A landscape with many valleys, sampled at points; each row gives a point and its height.
A ball rolls from a point to the lowest of its 6 nearest points, and stops where none of them is lower. Distance is the straight distance between rows; heights are no part of it.
<201> h=32.9: [134 109  57 127 192 108  60 124  84 173 175 123  92 124 164 134 127 130
  69]
<156> h=36.7: [161 174 135 183 120  83  87 174  97 138 104 151 145 100 185 122 135  94
  88]
<124> h=18.7: [160 123 123  41 140 127 193 123 199 115 158 151 129 126 158 125 105  79
 186]
<69> h=58.6: [ 97 109 118 143 120 151 126 110 105 137 127 105 118 136  85 130 134 171
 112]
<34> h=4.4: [139 117 101  86 156 118 138 101 135 122 149 138 134 114 161 121 116 106
 146]
<361> h=14.7: [165 142 164 113 109 133 174 159 173 109 103 157 178 103 153 108 126  81
 171]
<587> h=45.8: [109 105 107 143 150 135 116 101 102 137 139 107 118 127 105 129 135 157
 112]
<583> h=29.4: [168 172 158 155  99 105 125 198 115 132  89 151 168  82 197 110 120  71
 126]
<530> h=14.4: [142 112 156  46 114 117 182 116 226  74 141 133 102 158 108 138 107 128
 150]
<400> h=29.9: [120 103  60  95 181 123  81 111  85 168 184 121  92 132 151 134 110 139
 102]
<202> h=46.0: [152 139  96 155 162  92  74 139  93 150 139 133 125 117 169 118 130 112
  75]
<98> h=53.8: [105 138 156 214 106 160  78 139  58 174 115 104  94 153  64 129 142 170
 107]
<257> h=33.9: [ 84  95 101  84 136 151 130  85 132 121 160  91  86 153 106 165 105 175
 121]
<423> h=12.4: [152 141 102 119 150 100 122 142 132 133 123 152 143  96 191 107 112  84
 117]
<300> h=17.5: [149 151 183 179  86 126 131 150 120 119  96 162 163 121 120 110 156 108
 164]
<6> h=52.1: [138 164 122 201 154  89  65 168  91 163 127 137 132 125 167 123 141 112
  58]
<350> h=7.9: [153 125  85  60 152 102 134 114 133 142 157 147 121 108 185 129 105  86
 159]
<448> h=19.1: [153 154 128 151 129 106 125 148 113 129  99 155 152  95 174 109 126  95
 130]
<542> h=16.3: [155 130 122 112 141 119 155 131 137 119 129 155 152 110 169 114 128  97
 151]
<15> h=18.2: [156 120 151  46 116 125 203 127 224  83 150 147 117 142 119 126 102 102
 165]
<82> h=61.8: [128 154 136 211 148 125  74 145  64 174 127 121 119 137 115 111 145 139
  87]
<515> h=4.1: [109 102 138  76 120 126 161  99 194  92 137 110 109 158  98 155 115 149
 138]
<32> h=61.9: [113 128  99 177 157 143  93 117  70 160 150 103 108 129 120 118 146 162
  86]
<464> h=32.5: [ 81  93  84 122 138 167 117  98 105 146 152  76  85 135  92 159 117 189
 106]
<268> h=35.8: [ 62 100 102  96 120 175 132 102 142 133 129  73  63 150  98 203 101 200
 106]
<553> h=32.4: [163 173 175 137  85 133 155 188 135 117  80 161 188  87 176 112 132  77
 154]
<229> h=63.8: [124 138 158 174 107 129 121 131 103 120 106 135 146 136  91 112 154 142
 144]
<111> h=32.6: [136 127 177 122  92 133 171 134 186  77 109 134 150 147  92 127 145 129
 167]
<103> h=12.0: [169 136 120  51 136 119 166 162 166 144 122 152 163  91 212 116  97  44
 154]
<375> h=30.4: [109  99  64  90 171 143  98  91  96 159 183 104  90 136 127 144 115 155
 122]
<249> h=51.2: [ 98 123 169 152  93 144 131 115 136 106  94 111 129 151  57 139 144 168
 146]
<565> h=50.1: [122 143 105 187 171 113  71 135  72 175 153 117 118 140 139 122 146 134
  57]
<562> h=22.6: [123 104 107  89 143 127 145  86 144 117 151 123 125 140 123 127 123 136
 142]
<210> h=15.5: [ 96 114 160 102 104 137 149 113 195  86 117 117 120 163  77 152 133 164
 134]
<429> h=36.9: [139 123 140 123 128 125 158 129 148 104 132 144 159 125 128 113 133 114
 155]
<108> h=20.2: [128 116  86 114 161 117 109 110 106 135 148 133 127 120 151 121 128 126
 115]
<172> h=35.4: [ 79 104 107 151 112 174 124 107 102 143 130  81  94 142  72 168 131 192
 105]
<334> h=70.1: [113 129 165 182 101 146 106 122  86 137 108 126 124 145  66 120 154 153
 134]
<563> h=74.1: [121 126 115 143 141 121 123 110 114 131 131 126 142 130 118 116 136 137
 131]
<483> h=42.3: [146 157 140 179 123 105 116 140  97 131 109 147 147 105 145 107 153 110
 121]
<44> h=9.5: [157 136  88  60 134 110 141 152 145 145 134 150 143  95 214 121  95  55
 144]
<495> h=36.6: [109 119 167 138  91 141 147 126 150  87 103 124 139 153  77 133 151 149
 159]
<519> h=39.0: [ 76 105 144 129 103 161 134 109 138 113 117  87 111 153  70 159 127 183
 117]
<259> h=12.2: [167 143 114  93 135 113 160 150 151 130 124 156 160  90 197 114 106  67
 147]
<65> h=73.9: [112 137 138 195 128 137  88 131  74 150 119 124 126 134  95 106 152 147
 107]
<500> h=5.8: [155 153 207 149  76 135 155 158 147  98  89 160 168 129 106 115 150 118
 189]
<89> h=13.9: [123 121 166  76 110 125 173 118 217  62 130 125 107 156  93 148 118 147
 132]
<183> h=23.4: [138 120 117 113 139 122 146 113 135 119 128 136 146 120 142 109 122 109
 147]
<218> h=46.6: [ 82 125 160 187  89 158 107 122  99 143  96  99 105 151  49 145 142 182
 117]

Write out the way that a ball takes from each point below.
<495> | <210> <515>
<464> | <375> <108> <34>
<98> | <218> <172> <464> <375> <108> <34>
<334> | <218> <172> <464> <375> <108> <34>

For each start below, name the point where the ball stops.
<483> | <500>
<229> | <500>
<448> | <34>
<249> | <515>
<257> | <515>
<563> | <34>
<156> | <34>
<32> | <34>
